Each row is a point on a landscape with many valleys, with its height.
From any point a ball rolls to the lowest of the 2 points nearest to it. It stops when none of these is lower. Distance is the straight distance between rows; heights are no part of it.
Refi: [180,138,152,165,159,136,82,114,87,106,91,163,79,81,138,166,117,75,137,107,163,164,144,81,90,167,139,128,135,158,123,107,157,83,118,130,79,111,142,166,57,120,150,92,143,173,139,161,121,127,160,98,149]  height 17.8
baral: [123,123,139,163,183,98,143,149,77,98,134,103,144,116,104,121,144,107,127,110,119,135,146,149,132,136,84,146,79,126,115,132,113,119,118,143,137,133,169,117,189,134,72,111,115,121,155,156,140,121,155,168,112]  height 42.4
fefe: [99,135,132,103,48,145,154,126,170,162,107,120,122,151,160,131,113,143,115,143,169,136,130,95,145,119,153,113,150,115,128,133,132,173,146,137,110,106,106,122,76,112,126,146,139,136,117,70,130,129,112,133,126]  height 32.5
zamum: [88,119,151,92,168,98,89,133,95,120,91,170,122,98,133,150,128,138,91,151,125,85,115,95,132,128,142,175,130,108,160,117,147,101,129,128,107,127,115,172,142,114,145,123,82,123,137,123,133,98,157,135,132]  height 61.9
bivi: [70,125,156,146,103,85,158,140,106,88,124,62,158,148,100,119,114,131,96,150,150,131,132,150,146,125,69,135,78,98,103,141,107,167,154,139,122,129,176,101,180,127,90,105,107,139,134,92,110,124,138,163,136]  height 64.2
kezo: [138,119,155,130,122,117,124,131,122,108,121,89,131,178,79,118,99,106,83,145,146,136,124,148,116,99,110,95,118,109,108,140,128,131,143,93,89,127,160,137,154,103,127,142,141,170,94,72,82,133,110,85,174]  height 56.9
zuru: [146,129,117,79,140,157,143,104,173,179,152,123,131,187,113,103,148,145,136,155,104,124,124,137,139,93,128,102,121,133,105,127,144,142,139,102,160,125,94,123,129,98,167,163,157,116,87,89,106,124,59,103,128]  height 14.3
Bobi: [97,130,159,104,157,96,130,141,125,120,104,99,148,177,71,128,131,116,58,166,149,116,99,131,129,108,102,114,96,88,113,127,146,135,165,98,91,115,145,138,177,74,128,137,134,165,101,61,86,113,100,121,158]  height 59.5
vedi: [93,115,125,59,147,133,112,142,126,143,88,153,140,124,119,131,151,88,83,170,130,49,114,114,110,111,147,149,148,114,148,110,162,124,150,128,93,104,86,163,135,97,124,150,128,111,108,78,127,82,140,143,97]  height 57.8
Guzu: [154,124,151,147,158,104,80,132,90,76,126,141,95,108,103,122,86,139,114,120,114,148,138,140,120,107,121,126,123,112,162,139,117,86,84,122,107,147,160,152,163,127,114,113,103,145,132,145,127,136,146,90,155]  height 20.6
firum: [142,140,171,183,101,120,86,79,123,72,123,122,90,97,126,164,92,147,146,122,163,206,160,119,123,138,78,116,133,128,149,111,117,110,121,204,163,123,159,136,65,149,157,51,145,136,129,184,124,118,125,112,113]  height 36.8
mutu: [103,115,85,80,105,139,121,163,163,132,159,144,120,135,127,101,126,186,136,152,111,71,124,163,152,80,164,105,177,83,129,125,126,114,135,112,130,127,81,136,160,147,112,154,135,112,74,119,157,131,101,124,102]  height 52.9
fome: [139,156,138,184,64,123,114,109,127,133,122,66,122,144,158,156,123,155,141,114,190,157,118,74,144,149,123,91,114,104,96,122,87,121,154,125,95,134,154,112,89,153,162,109,141,188,114,138,93,151,108,117,189]  height 53.7
ritoz: [128,135,119,160,121,129,183,127,137,149,130,75,168,143,124,130,157,68,132,122,145,126,129,139,127,139,92,121,94,144,84,108,121,151,177,144,133,99,153,103,135,138,99,122,159,129,136,131,113,117,134,175,99]  height 57.9
Rek: [140,132,88,129,57,150,96,138,129,95,146,137,119,107,170,129,143,118,151,108,134,82,152,133,128,114,160,113,191,127,126,121,96,105,145,128,100,141,99,147,114,191,127,130,123,121,100,142,165,110,155,143,124]  height 33.3
muvel: [117,142,118,139,156,113,97,97,118,124,160,109,166,129,160,146,204,163,156,122,119,84,100,108,164,131,88,144,103,111,82,118,90,97,171,121,155,154,112,130,164,168,180,103,105,113,114,201,136,105,105,175,168]  height 43.8
kepi: [131,133,68,110,142,142,124,163,170,153,181,135,133,145,123,107,156,183,163,136,96,84,112,161,153,103,145,96,149,103,112,116,118,80,132,93,152,131,91,120,176,147,114,151,151,122,82,158,151,148,75,122,109]  height 50.3
Fuzul: [92,161,147,163,123,93,127,107,149,129,109,99,135,125,129,175,137,176,118,155,169,162,105,76,172,136,67,132,99,74,129,86,106,96,181,169,142,104,131,126,138,128,151,90,139,153,118,174,113,108,72,143,147]  height 44.4
Ropif: [148,104,126,83,127,157,143,131,146,129,135,121,126,173,87,85,120,80,100,146,113,126,142,173,102,94,139,98,141,141,125,146,153,167,121,108,120,127,115,131,134,95,115,170,155,117,103,52,106,121,114,102,118]  height 29.2
Pigob: [141,122,148,127,196,118,94,132,75,108,84,186,107,90,107,152,115,73,97,125,117,144,146,114,84,165,143,168,131,161,186,130,169,105,87,141,125,116,138,160,107,92,127,120,103,128,183,120,127,108,180,121,109]  height 27.6
lelu: [88,120,128,108,50,136,181,142,185,160,124,121,129,159,138,110,94,172,118,141,153,151,140,139,157,123,133,111,133,107,129,139,133,189,138,146,150,107,118,92,110,113,96,137,136,108,135,79,136,148,111,144,103]  height 37.9
Bizan: [177,137,140,164,117,161,99,75,133,108,131,129,114,94,137,158,154,86,163,112,143,140,151,123,105,140,112,113,159,168,105,89,124,111,161,170,137,121,122,150,57,161,190,87,161,123,105,186,124,90,143,125,113]  height 16.6
miz: [163,120,85,148,123,144,181,154,129,154,163,109,142,126,134,93,145,100,164,92,109,134,136,170,132,139,145,113,125,162,101,140,113,157,111,106,134,144,144,95,152,152,76,151,141,112,157,146,147,160,150,163,100]  height 36.7
Padif: [101,120,128,102,185,118,133,146,161,133,128,128,151,160,79,114,137,131,100,162,110,109,107,159,124,100,94,130,92,105,142,118,165,136,146,133,160,98,123,121,179,81,110,143,154,119,113,98,117,105,93,125,98]  height 31.3
zesup: [128,143,143,144,80,121,132,107,155,161,140,105,121,169,137,135,119,214,147,127,153,168,111,107,160,130,135,113,110,106,119,138,97,134,112,107,140,150,136,92,115,118,163,134,123,154,120,130,107,171,80,99,182]  height 28.3
Zotu: [121,143,97,138,126,134,113,99,145,140,171,123,173,127,169,138,219,161,186,105,102,88,108,125,158,136,101,138,114,128,89,116,102,121,174,141,185,141,102,112,136,175,179,109,119,89,128,201,145,101,103,184,134]  height 45.9
Kagub: [85,130,151,113,119,90,123,166,134,125,95,139,109,124,120,138,92,173,89,145,156,123,104,100,148,103,154,122,139,71,144,128,133,109,129,115,78,120,131,150,142,111,107,128,107,168,117,101,129,138,122,113,140]  height 25.7
dibo: [158,160,94,146,109,161,129,91,169,179,160,118,156,136,167,150,208,135,190,99,118,114,112,103,145,150,125,115,138,155,83,91,118,108,177,133,166,135,94,113,85,166,184,121,154,112,117,195,132,118,86,161,116]  height 48.5
Zife: [151,132,93,120,209,138,175,158,166,163,112,161,139,116,113,117,122,77,110,122,114,149,121,154,92,146,141,133,130,148,160,123,184,117,111,127,150,94,106,116,130,85,72,161,166,119,166,130,150,142,135,140,56]  height 25.6
peve: [133,132,121,86,152,144,160,142,164,169,133,121,130,182,96,99,135,109,99,149,130,133,118,139,125,110,141,94,127,126,112,132,163,140,133,92,120,113,104,127,134,76,109,169,161,144,102,63,111,134,80,110,111]  height 22.8
bir: [89,124,139,119,111,113,147,124,115,155,153,145,153,132,167,122,138,200,152,120,109,129,104,109,169,151,138,162,102,125,118,158,108,163,113,126,170,166,123,99,139,144,155,124,76,81,162,149,145,158,132,161,153]  height 67.7
Gepaz: [162,129,152,179,146,124,99,98,123,78,134,114,108,106,93,138,110,118,143,117,129,174,154,154,110,119,85,116,127,134,139,107,112,102,126,170,157,119,157,136,121,143,137,86,149,127,121,178,120,108,124,104,119]  height 42.7
Maf: [91,158,135,176,94,99,153,121,157,144,138,75,151,148,129,151,138,182,128,137,167,158,109,101,182,143,71,112,86,75,107,93,88,127,184,149,148,114,146,89,153,148,125,103,143,151,127,163,105,131,71,157,147]  height 47.8
veba: [103,145,146,133,116,114,117,115,153,131,103,156,108,110,137,168,109,166,127,139,143,158,123,90,139,123,119,150,137,107,166,106,143,108,141,170,145,106,113,146,101,112,153,103,127,133,134,150,143,112,106,118,117]  height 36.6
Bigu: [167,127,132,162,223,117,141,153,80,128,122,126,134,119,95,134,155,74,123,100,121,130,127,133,118,147,109,139,91,156,109,127,138,99,115,108,110,129,160,140,178,115,89,132,132,138,156,156,122,128,153,150,132]  height 45.7
Kebo: [150,151,102,149,83,163,148,96,162,171,146,84,166,143,158,140,180,83,155,115,140,104,125,113,132,135,113,96,130,148,71,91,114,135,198,145,136,111,110,116,85,157,154,121,172,126,103,156,111,105,109,167,104]  height 51.1
tuve: [104,108,115,135,157,102,146,179,105,92,146,117,138,115,98,104,122,133,124,123,113,103,135,175,141,113,116,137,112,108,127,133,119,123,116,127,121,132,151,125,212,142,63,130,119,118,129,137,155,131,150,156,103]  height 38.7
roto: [92,143,101,134,158,104,167,190,151,166,140,121,144,136,120,129,137,170,123,136,142,112,95,127,171,134,135,113,113,90,99,114,128,104,145,103,117,110,123,120,182,129,76,138,143,150,114,150,145,163,97,154,107]  height 31.0
Barip: [97,121,163,150,29,132,138,84,157,102,118,69,146,154,135,137,107,115,113,147,150,130,156,134,126,113,73,123,116,125,106,133,103,182,181,187,157,107,154,111,87,150,146,101,135,120,114,92,98,99,132,151,133]  height 72.8
ped: [145,145,141,161,95,137,106,98,148,109,115,152,88,93,147,167,106,150,160,114,146,189,145,101,122,139,124,134,155,140,160,99,139,111,124,181,152,123,125,142,56,137,166,87,142,136,135,172,147,124,122,108,114]  height 29.7
rami: [123,115,122,123,160,110,112,147,115,93,161,108,147,136,95,100,141,147,127,136,101,93,116,172,147,96,98,126,102,100,114,124,107,107,131,105,130,148,138,133,222,137,112,133,124,126,96,148,124,123,114,125,145]  height 40.0
Fika: [133,145,76,129,94,146,116,150,148,131,137,157,118,93,174,141,153,133,160,108,135,94,139,117,136,132,165,124,190,122,135,101,120,90,147,137,120,122,83,145,107,172,120,129,136,119,116,170,183,118,135,153,100]  height 36.0
lakil: [163,111,145,142,110,138,108,109,70,82,143,123,101,104,137,120,88,97,132,104,105,150,164,151,95,136,127,123,130,168,138,177,106,146,73,131,121,159,177,129,108,163,142,113,97,118,147,120,119,146,178,97,150]  height 42.2
bosa: [90,114,118,98,190,114,121,152,134,125,150,121,160,141,98,114,154,157,121,157,98,72,94,156,150,97,96,136,84,96,113,119,141,122,147,114,144,128,122,130,212,116,118,137,133,115,98,133,119,111,102,142,124]  height 36.5
tolif: [102,115,126,76,162,119,108,163,103,141,90,176,124,100,133,131,137,104,93,151,133,65,113,107,126,129,175,154,153,119,147,115,157,108,133,103,74,121,95,174,138,112,111,149,100,128,131,101,137,104,161,138,118]  height 59.8
Ver: [131,150,139,181,64,120,146,95,152,152,143,54,144,173,128,140,129,148,137,134,170,160,123,108,156,138,88,91,98,108,82,110,82,147,178,128,137,127,159,94,115,149,162,119,150,168,109,131,74,140,86,134,168]  height 51.0
gos: [176,131,144,132,146,127,68,107,113,94,145,148,91,121,117,114,97,171,133,121,97,146,124,139,130,105,136,126,141,116,153,138,107,84,78,96,120,164,137,143,150,133,161,124,107,137,116,157,121,151,120,62,182]  height 27.0
Naf: [194,116,106,149,147,155,112,131,128,96,127,164,85,78,114,120,98,79,149,112,95,148,163,164,88,125,155,115,180,163,169,117,142,108,91,141,129,127,118,139,103,141,113,139,150,121,137,145,148,127,157,88,99]  height 20.7
rif: [103,140,92,107,159,119,171,195,153,171,125,124,144,131,123,125,135,117,98,140,143,91,96,123,140,130,151,109,131,97,100,113,155,98,153,97,84,100,108,137,164,112,59,155,157,156,99,115,143,154,112,150,80]  height 26.8
tiv: [150,134,123,151,179,130,164,140,139,134,100,154,127,114,104,141,112,65,114,107,132,179,136,137,85,156,128,141,125,156,159,127,165,128,108,151,145,90,136,120,99,92,90,126,153,130,178,130,143,126,150,133,80]  height 18.4
lare: [170,153,86,134,167,160,129,117,182,168,129,172,106,106,146,148,139,133,166,120,112,150,126,112,116,144,150,125,167,149,142,82,170,69,128,132,152,110,75,139,79,116,137,139,177,145,115,184,156,135,93,106,87]  height 35.6
gedu: [139,140,113,129,64,129,70,129,90,88,144,141,108,101,194,130,134,147,143,97,139,99,141,111,131,135,166,128,173,118,129,149,88,104,116,107,95,167,122,143,116,197,150,116,80,131,119,144,159,144,162,124,172]  height 29.9
pufe: [91,124,90,133,146,111,169,190,142,143,159,130,146,117,125,111,134,174,150,122,120,106,115,159,169,129,137,126,114,97,110,131,119,128,127,124,147,119,122,103,190,151,70,129,130,107,132,162,167,155,126,174,95]  height 34.6
Buge: [144,101,144,105,83,153,143,67,153,137,154,107,140,169,120,91,129,134,144,143,87,136,145,167,129,96,108,122,118,152,110,153,114,196,128,132,186,138,129,105,112,125,177,137,126,85,121,96,100,119,111,118,144]  height 45.6
Femi: [98,100,110,72,123,146,147,125,152,133,146,91,168,162,102,93,161,88,114,163,106,66,126,175,124,88,93,125,102,124,92,126,146,182,165,127,141,115,110,113,172,109,111,146,160,94,88,71,112,97,106,153,94]  height 52.5
Nem: [114,137,138,91,178,110,91,111,137,156,129,159,130,143,140,139,152,212,122,151,113,95,76,87,169,116,138,153,126,98,124,124,126,80,136,86,130,155,93,148,152,118,182,137,102,131,105,158,120,137,88,110,180]  height 38.8
Mipob: [99,119,147,112,65,124,125,133,97,108,116,146,107,109,170,137,62,149,119,123,136,155,144,109,121,139,145,142,130,135,176,176,128,158,82,145,125,146,155,123,80,147,131,113,75,124,162,88,139,149,162,112,124]  height 38.4
Fupu: [100,135,144,92,86,133,144,137,148,168,103,138,108,151,154,124,113,166,115,137,163,143,114,78,140,125,178,111,150,113,130,140,144,153,117,103,90,118,109,125,75,98,132,154,122,165,121,66,127,148,104,99,154]  height 26.4
pibof: [125,131,144,105,108,136,137,97,165,165,140,125,122,179,124,121,126,187,140,147,129,153,117,120,151,101,133,118,121,119,119,136,120,145,122,106,155,135,114,114,118,102,177,147,130,131,109,102,107,144,74,93,160]  height 22.4
zamu: [77,138,133,115,111,101,157,176,149,171,100,149,119,128,143,142,113,192,111,135,167,139,90,77,161,138,177,119,139,86,130,129,141,129,126,118,88,110,114,124,117,104,101,145,119,164,126,110,142,165,106,128,136]  height 18.6
fetek: [93,108,128,59,139,146,118,107,134,133,114,116,165,148,118,122,173,84,101,174,116,44,119,132,114,98,107,149,114,130,120,116,154,158,165,135,124,113,92,146,151,99,151,145,139,93,91,72,112,74,122,148,109]  height 55.3
fer: [173,122,141,152,78,143,99,87,138,107,158,92,104,153,120,116,98,161,147,115,121,158,141,155,125,107,121,94,139,133,115,152,76,134,92,108,144,158,161,110,114,153,169,123,132,146,98,135,96,157,113,67,186]  height 37.7
mivu: [150,146,126,104,139,133,89,89,137,151,151,152,123,155,157,131,161,198,149,127,111,109,98,100,153,128,154,143,142,125,113,134,105,97,124,74,137,172,94,130,128,137,199,140,103,124,102,152,125,150,92,93,196]  height 35.5
Fuz: [140,140,97,121,84,165,149,115,138,167,136,104,155,140,167,123,173,74,152,121,141,88,125,109,128,135,148,117,145,156,85,120,113,149,171,117,99,129,103,136,95,149,133,144,147,119,111,121,124,115,137,166,120]  height 53.3
puzi: [131,150,140,167,69,115,106,116,99,124,129,89,122,130,183,155,119,169,141,96,171,151,119,69,148,158,132,118,105,107,113,148,89,130,123,131,109,162,159,110,100,166,165,101,106,159,141,148,119,163,133,135,188]  height 55.7
Kevu: [149,163,82,146,129,139,115,136,166,149,138,169,100,96,161,156,151,171,178,99,130,140,125,98,140,154,165,130,176,123,138,86,140,62,127,136,142,125,81,130,94,148,132,125,156,145,119,213,176,141,101,128,102]  height 39.6
zezef: [165,138,90,129,152,148,108,118,158,136,178,149,122,133,120,109,162,184,181,117,70,117,123,163,144,109,138,114,148,135,124,128,104,93,103,95,174,158,104,110,161,150,160,146,134,104,113,181,142,146,86,102,142]  height 47.3
Mosi: [157,133,126,159,128,124,134,164,95,119,118,111,102,123,125,125,107,99,126,104,154,143,131,117,115,137,150,105,122,129,108,142,125,108,110,90,55,131,167,132,132,128,86,131,131,182,133,113,121,155,151,104,162]  height 51.7
sidir: [91,126,135,134,98,120,170,123,133,152,140,107,163,146,143,121,139,158,143,128,127,127,117,126,163,137,107,142,90,121,101,137,113,172,153,139,157,133,138,98,146,130,131,118,110,105,151,130,128,134,126,172,133]  height 69.4
Zumo: [151,156,125,145,126,132,98,108,106,147,120,149,118,111,190,165,169,141,158,99,151,124,111,51,141,171,159,142,139,150,99,114,120,94,141,106,99,154,107,141,80,152,179,120,116,156,131,171,133,140,125,130,182]  height 61.8
Zaz: [177,114,142,165,92,138,92,94,103,69,164,105,97,113,125,109,88,134,147,96,98,162,164,170,114,114,114,100,139,154,130,170,80,129,76,140,149,162,179,114,115,177,151,103,114,125,122,156,116,152,147,84,157]  height 42.3
noku: [83,133,159,140,157,81,135,139,117,101,115,83,152,151,82,131,123,140,84,158,146,126,103,136,142,113,70,136,77,83,117,124,119,130,156,123,116,119,156,128,197,102,114,114,118,151,122,107,101,115,111,137,148]  height 62.0
Lili: [143,101,135,134,131,123,122,148,107,72,113,102,131,137,74,116,111,58,98,128,120,109,159,176,82,106,105,125,131,132,138,122,136,125,129,148,110,114,153,140,165,118,78,133,147,126,119,100,116,105,162,118,107]  height 10.6
tusi: [137,118,138,141,134,128,151,151,107,101,105,109,133,143,83,124,106,50,93,119,144,149,145,157,79,134,125,120,124,147,132,151,142,153,117,129,99,108,169,129,124,105,82,127,143,140,153,75,113,126,171,122,115]  height 17.9
Zibaz: [119,136,127,118,102,130,113,130,105,156,112,159,119,108,198,146,136,154,146,110,150,130,111,54,142,169,185,153,145,142,128,133,126,128,115,105,97,152,111,131,73,142,159,135,100,145,153,128,139,150,143,116,171]  height 60.0
nobol: [143,114,148,128,169,124,115,107,54,101,137,160,121,94,133,121,111,103,137,115,76,141,152,144,109,153,130,163,116,178,161,168,124,142,63,131,151,165,158,129,133,140,138,125,73,89,176,130,136,133,180,122,126]  height 37.0
toge: [156,121,84,126,173,149,190,157,150,174,142,145,140,117,122,97,130,95,146,113,103,143,125,160,116,144,151,127,128,161,134,139,152,147,100,111,144,124,116,98,138,113,75,166,148,106,165,136,153,159,139,149,78]  height 31.7
zuti: [98,122,106,75,199,129,158,184,137,181,126,142,153,139,111,114,152,126,97,155,122,77,82,130,143,130,151,124,118,119,105,133,174,129,135,87,100,119,100,139,172,92,83,161,139,127,114,97,130,142,115,160,91]  height 21.7
Fisel: [94,99,116,85,154,126,141,166,112,115,108,155,144,102,101,103,118,92,96,153,112,87,138,165,100,132,147,159,142,134,182,136,160,158,99,145,130,118,109,132,156,104,75,148,110,83,159,85,155,108,176,157,63]  height 4.8
lufi: [143,114,136,130,217,107,88,150,90,96,91,178,111,101,81,129,122,89,93,127,94,123,145,142,88,140,131,158,117,139,194,119,173,94,96,151,137,115,134,155,165,88,98,133,115,121,163,133,132,102,175,127,87]  height 21.8
Pim: [122,136,109,116,108,153,170,116,137,160,110,89,169,135,144,132,170,31,120,137,153,84,129,126,106,137,114,134,124,157,96,116,133,166,176,143,103,98,115,126,109,125,105,133,162,108,126,106,121,99,151,189,81]  height 55.6
Vibo: [98,130,125,112,190,108,108,117,123,142,150,135,157,133,142,137,179,196,138,144,106,85,79,106,174,126,106,161,95,104,106,133,113,99,145,106,156,152,107,132,182,135,168,121,101,108,117,181,131,125,99,154,168]  height 41.2
Nute: [175,135,132,123,168,139,93,99,113,136,143,160,112,131,135,122,140,151,152,114,94,127,112,115,128,132,151,139,136,154,122,136,118,96,99,74,121,165,118,139,128,131,177,143,111,130,121,151,117,148,120,82,190]  height 32.0
Vabe: [140,107,114,106,121,148,140,133,124,128,135,126,133,141,117,100,129,104,129,132,113,103,134,157,122,107,147,122,142,143,120,141,126,153,120,101,107,143,124,136,148,128,120,159,127,115,116,94,129,129,142,120,131]  height 34.7
zize: [50,121,141,76,92,113,173,172,171,146,102,138,131,145,116,117,96,165,76,160,160,125,121,137,149,115,138,121,139,82,142,139,153,183,145,147,123,89,109,112,127,91,80,133,125,114,128,60,145,135,118,152,85]  height 38.1
feno: [130,116,111,104,126,139,126,137,137,144,125,199,95,88,152,121,93,163,151,134,104,158,136,119,127,142,181,154,173,144,196,138,148,136,76,132,155,142,96,123,83,125,131,148,104,104,167,123,162,143,136,97,112]  height 38.9
Guboz: [130,118,151,125,184,113,117,129,55,123,106,171,124,92,137,144,121,88,115,119,114,145,138,109,105,172,135,176,108,174,159,154,148,131,82,128,128,143,152,143,117,118,134,121,79,112,189,118,128,122,181,134,131]  height 32.4
mubab: [147,147,137,163,121,143,112,82,138,124,135,135,121,105,152,162,155,139,172,106,132,159,133,108,133,145,105,134,135,149,123,96,121,113,148,173,167,126,124,132,82,152,180,85,137,113,134,200,137,103,117,142,120]  height 22.9
tudu: [52,125,166,72,112,91,136,167,135,129,85,139,121,139,111,129,103,161,55,166,158,107,103,116,140,98,147,123,139,71,148,140,146,155,142,129,88,105,124,146,142,87,105,131,102,147,118,52,126,121,125,134,121]  height 32.1
befa: [79,124,164,131,64,115,152,77,124,121,126,81,169,151,148,129,130,137,119,147,131,119,132,122,144,129,77,151,79,120,100,144,104,192,169,167,156,129,146,103,121,130,160,105,99,107,133,102,105,106,139,173,146]  height 71.1
zufo: [155,131,140,145,180,117,129,154,87,131,104,126,123,132,102,137,131,82,99,120,144,130,116,113,111,143,134,123,103,135,104,138,148,94,127,78,54,124,153,152,151,99,100,139,127,171,138,114,107,136,148,123,166]  height 49.0
Nen: [135,106,153,99,156,137,120,77,138,126,143,129,141,163,103,99,131,146,131,150,71,132,123,160,121,98,100,144,102,142,134,149,135,166,115,127,184,142,120,124,147,100,184,144,120,87,118,105,102,110,109,99,152]  height 41.4
kal: [115,124,103,123,83,122,102,165,105,104,136,171,93,79,180,129,103,165,147,110,136,116,148,113,138,136,188,137,180,112,165,142,112,112,92,129,109,152,118,139,108,174,111,126,88,123,145,141,178,144,162,124,127]  height 25.5
zesu: [169,129,163,159,148,147,87,80,97,99,110,153,102,82,131,163,130,72,147,123,147,156,156,110,86,157,116,135,143,180,128,105,141,117,131,170,130,124,135,160,54,138,188,79,140,121,131,160,117,99,166,114,122]  height 9.1
roka: [125,135,130,158,128,97,98,160,87,88,122,130,99,95,137,141,109,141,125,109,151,129,150,117,143,118,129,124,137,94,138,123,102,80,116,135,92,137,151,149,161,153,87,101,106,151,130,163,157,133,151,139,137]  height 12.4
veg: [189,133,93,149,146,158,140,120,155,150,178,121,129,143,107,106,156,135,181,103,81,140,133,175,132,115,125,97,135,156,106,117,108,109,115,102,169,143,125,98,144,149,136,149,161,123,116,174,126,147,88,108,121]  height 44.2
Bazap: [155,96,139,132,158,133,96,129,69,62,121,116,126,108,84,118,133,49,116,118,93,85,171,172,78,118,107,140,129,150,144,121,132,113,114,154,116,130,145,145,174,132,107,128,131,104,120,130,123,93,179,128,108]  height 3.5
leme: [95,132,147,176,64,97,167,138,121,102,135,62,146,145,134,120,102,128,120,122,154,154,150,144,154,143,75,118,81,115,104,140,98,172,156,165,143,127,185,80,143,155,76,101,119,130,158,118,113,143,143,176,123]  height 66.1
Lape: [82,128,168,103,149,86,87,108,78,111,112,168,122,96,158,151,103,175,104,140,120,126,114,87,141,142,131,185,117,109,173,144,128,114,98,144,139,154,128,155,131,129,161,100,55,108,152,143,144,121,150,128,144]  height 64.1
Vap: [175,121,120,147,162,147,122,107,139,121,160,110,138,146,89,115,148,103,155,125,91,126,129,172,118,102,96,101,120,146,104,109,119,108,139,119,156,128,134,126,156,135,152,138,165,126,96,157,102,113,95,98,134]  height 47.7
vakeg: [155,137,144,167,113,119,116,102,126,113,152,89,120,150,109,123,107,168,145,119,138,178,122,139,145,118,99,106,108,118,121,136,80,116,105,112,142,150,164,108,143,140,147,112,124,152,121,153,100,157,100,92,181]  height 33.7
tunu: [101,112,123,123,168,115,149,155,100,104,104,138,144,98,101,118,129,76,110,129,111,104,155,158,92,146,114,171,115,143,168,126,153,141,104,170,149,100,131,118,155,108,68,125,120,90,174,117,159,105,185,174,53]  height 12.5
zezib: [119,126,143,74,96,146,114,117,115,156,107,142,113,141,174,114,122,129,110,144,151,112,117,85,125,127,184,128,157,135,122,146,141,148,121,80,68,136,105,145,73,112,154,157,106,150,115,56,115,134,131,93,177]  height 32.3
veb: [114,115,160,101,167,124,112,100,130,110,115,136,144,160,87,116,124,125,94,157,99,124,121,143,104,104,102,152,102,127,155,138,151,149,122,140,162,120,128,140,152,78,162,134,119,107,127,89,103,97,123,110,133]  height 37.3
roso: [134,116,130,99,89,153,136,117,110,139,126,126,126,137,156,111,124,101,128,131,137,119,134,117,118,125,162,129,147,155,120,155,125,168,116,97,88,146,129,138,97,132,142,150,112,124,133,75,114,133,153,120,156]  height 36.9
gan: [121,122,133,152,49,142,152,104,177,121,137,81,131,163,122,122,102,121,126,135,142,149,155,160,134,107,92,103,133,127,113,116,108,166,169,163,164,101,147,104,100,147,120,122,160,128,112,108,103,117,111,130,118]  height 74.5
muni: [98,132,150,132,125,102,116,110,99,139,134,153,132,119,173,149,123,198,141,116,127,154,108,77,159,157,132,173,105,120,144,150,111,126,104,139,160,167,130,117,123,141,168,104,74,106,157,169,144,148,130,140,164]  height 66.2
Gara: [154,126,110,141,145,144,131,134,148,117,108,171,97,83,123,141,96,89,132,121,121,164,154,138,89,133,144,137,168,149,186,106,162,118,104,167,145,102,111,139,86,115,106,130,145,120,156,140,162,117,152,116,69]  height 28.5
rol: [162,148,143,165,144,137,128,115,131,135,95,142,102,109,132,164,118,87,136,110,161,176,131,81,98,157,142,120,136,155,124,111,152,108,131,131,98,96,132,148,57,104,141,110,159,172,135,140,119,127,134,100,139]  height 23.9
musu: [108,123,108,138,105,106,129,181,128,111,140,148,103,104,137,121,92,189,140,112,132,133,136,136,153,118,168,123,156,93,150,140,108,108,94,126,118,139,130,125,151,155,82,126,103,133,136,148,170,160,142,127,119]  height 19.9
kisel: [165,153,116,149,176,141,135,123,156,157,98,163,110,109,129,156,128,81,126,113,138,160,121,90,98,160,145,125,149,154,135,90,177,80,135,125,111,85,98,152,70,92,116,134,170,170,131,155,139,129,119,110,99]  height 29.5
vevib: [166,125,135,155,121,130,139,139,117,127,136,85,120,165,88,109,107,100,121,123,148,155,128,145,112,119,131,83,115,136,90,144,118,123,121,75,77,127,168,123,136,118,114,147,154,185,103,96,82,161,117,79,178]  height 54.6
somi: [119,86,128,84,83,153,139,95,152,106,151,92,154,160,110,85,138,108,130,151,86,90,153,193,123,81,97,128,122,135,108,141,119,197,141,139,168,137,117,115,148,132,137,143,142,86,96,83,111,97,121,135,118]  height 49.2
vema: [106,141,138,130,60,125,121,141,93,144,106,118,118,120,212,150,111,166,132,99,172,141,118,49,140,172,173,131,118,119,132,156,118,150,106,116,81,151,144,118,70,150,149,125,101,163,157,111,128,171,144,117,182]  height 58.0
zoriz: [114,120,126,119,98,134,133,136,108,134,110,175,112,83,171,140,93,121,142,120,129,163,146,99,120,162,161,157,148,159,179,147,142,152,88,151,136,135,127,128,69,134,130,124,96,107,181,115,151,134,164,123,108]  height 32.9
Koso: [92,115,142,132,64,121,148,147,138,95,108,127,112,124,130,131,64,134,107,130,145,155,160,140,116,120,124,132,138,122,169,153,129,157,111,170,131,113,154,118,103,131,86,115,108,124,151,86,145,130,156,130,98]  height 43.9
Fofaz: [146,128,118,127,141,140,174,149,139,136,98,145,131,130,109,120,101,50,102,117,149,171,140,137,77,151,154,122,143,155,159,153,160,160,101,121,108,97,134,120,82,85,73,144,151,140,173,77,130,136,160,124,95]  height 9.4
Gudi: [95,150,142,137,126,113,137,115,149,151,106,126,140,130,137,168,141,155,121,143,151,136,103,79,154,130,106,144,110,106,126,109,129,114,166,152,129,107,118,137,122,114,157,113,132,139,125,145,126,109,97,143,134]  height 40.8
Zazu: [178,106,116,127,151,154,86,117,89,77,132,158,108,79,112,116,127,63,135,121,77,103,169,171,86,123,135,136,167,167,160,119,129,116,101,148,132,145,118,150,137,150,134,132,127,89,130,145,139,97,175,112,110]  height 11.7
Rozu: [188,132,92,173,123,151,161,123,153,145,171,102,136,126,127,108,155,102,179,85,104,146,145,178,125,133,124,96,137,162,98,114,103,125,126,128,158,130,140,92,128,167,107,132,164,120,138,185,136,140,122,141,92]  height 40.7
Vuse: [168,116,144,162,159,137,114,101,142,95,137,104,130,141,69,123,122,84,131,129,110,150,146,176,92,109,82,107,117,147,125,107,130,119,140,153,162,106,147,132,137,122,138,115,173,122,105,147,96,100,117,90,116]  height 46.7
litu: [109,108,104,64,180,141,154,170,127,155,114,139,159,137,93,94,149,68,84,153,122,76,114,166,102,128,147,133,127,137,140,142,177,167,120,104,104,120,103,130,163,84,72,163,144,100,135,69,130,122,150,160,76]  height 14.4

For each start below, name the point where the ball stops.
kepi -> Fofaz
Pim -> roka
Vap -> Fofaz
befa -> Padif
lakil -> Fisel
ritoz -> roka
vedi -> Padif
vema -> zesu
Vuse -> zesu
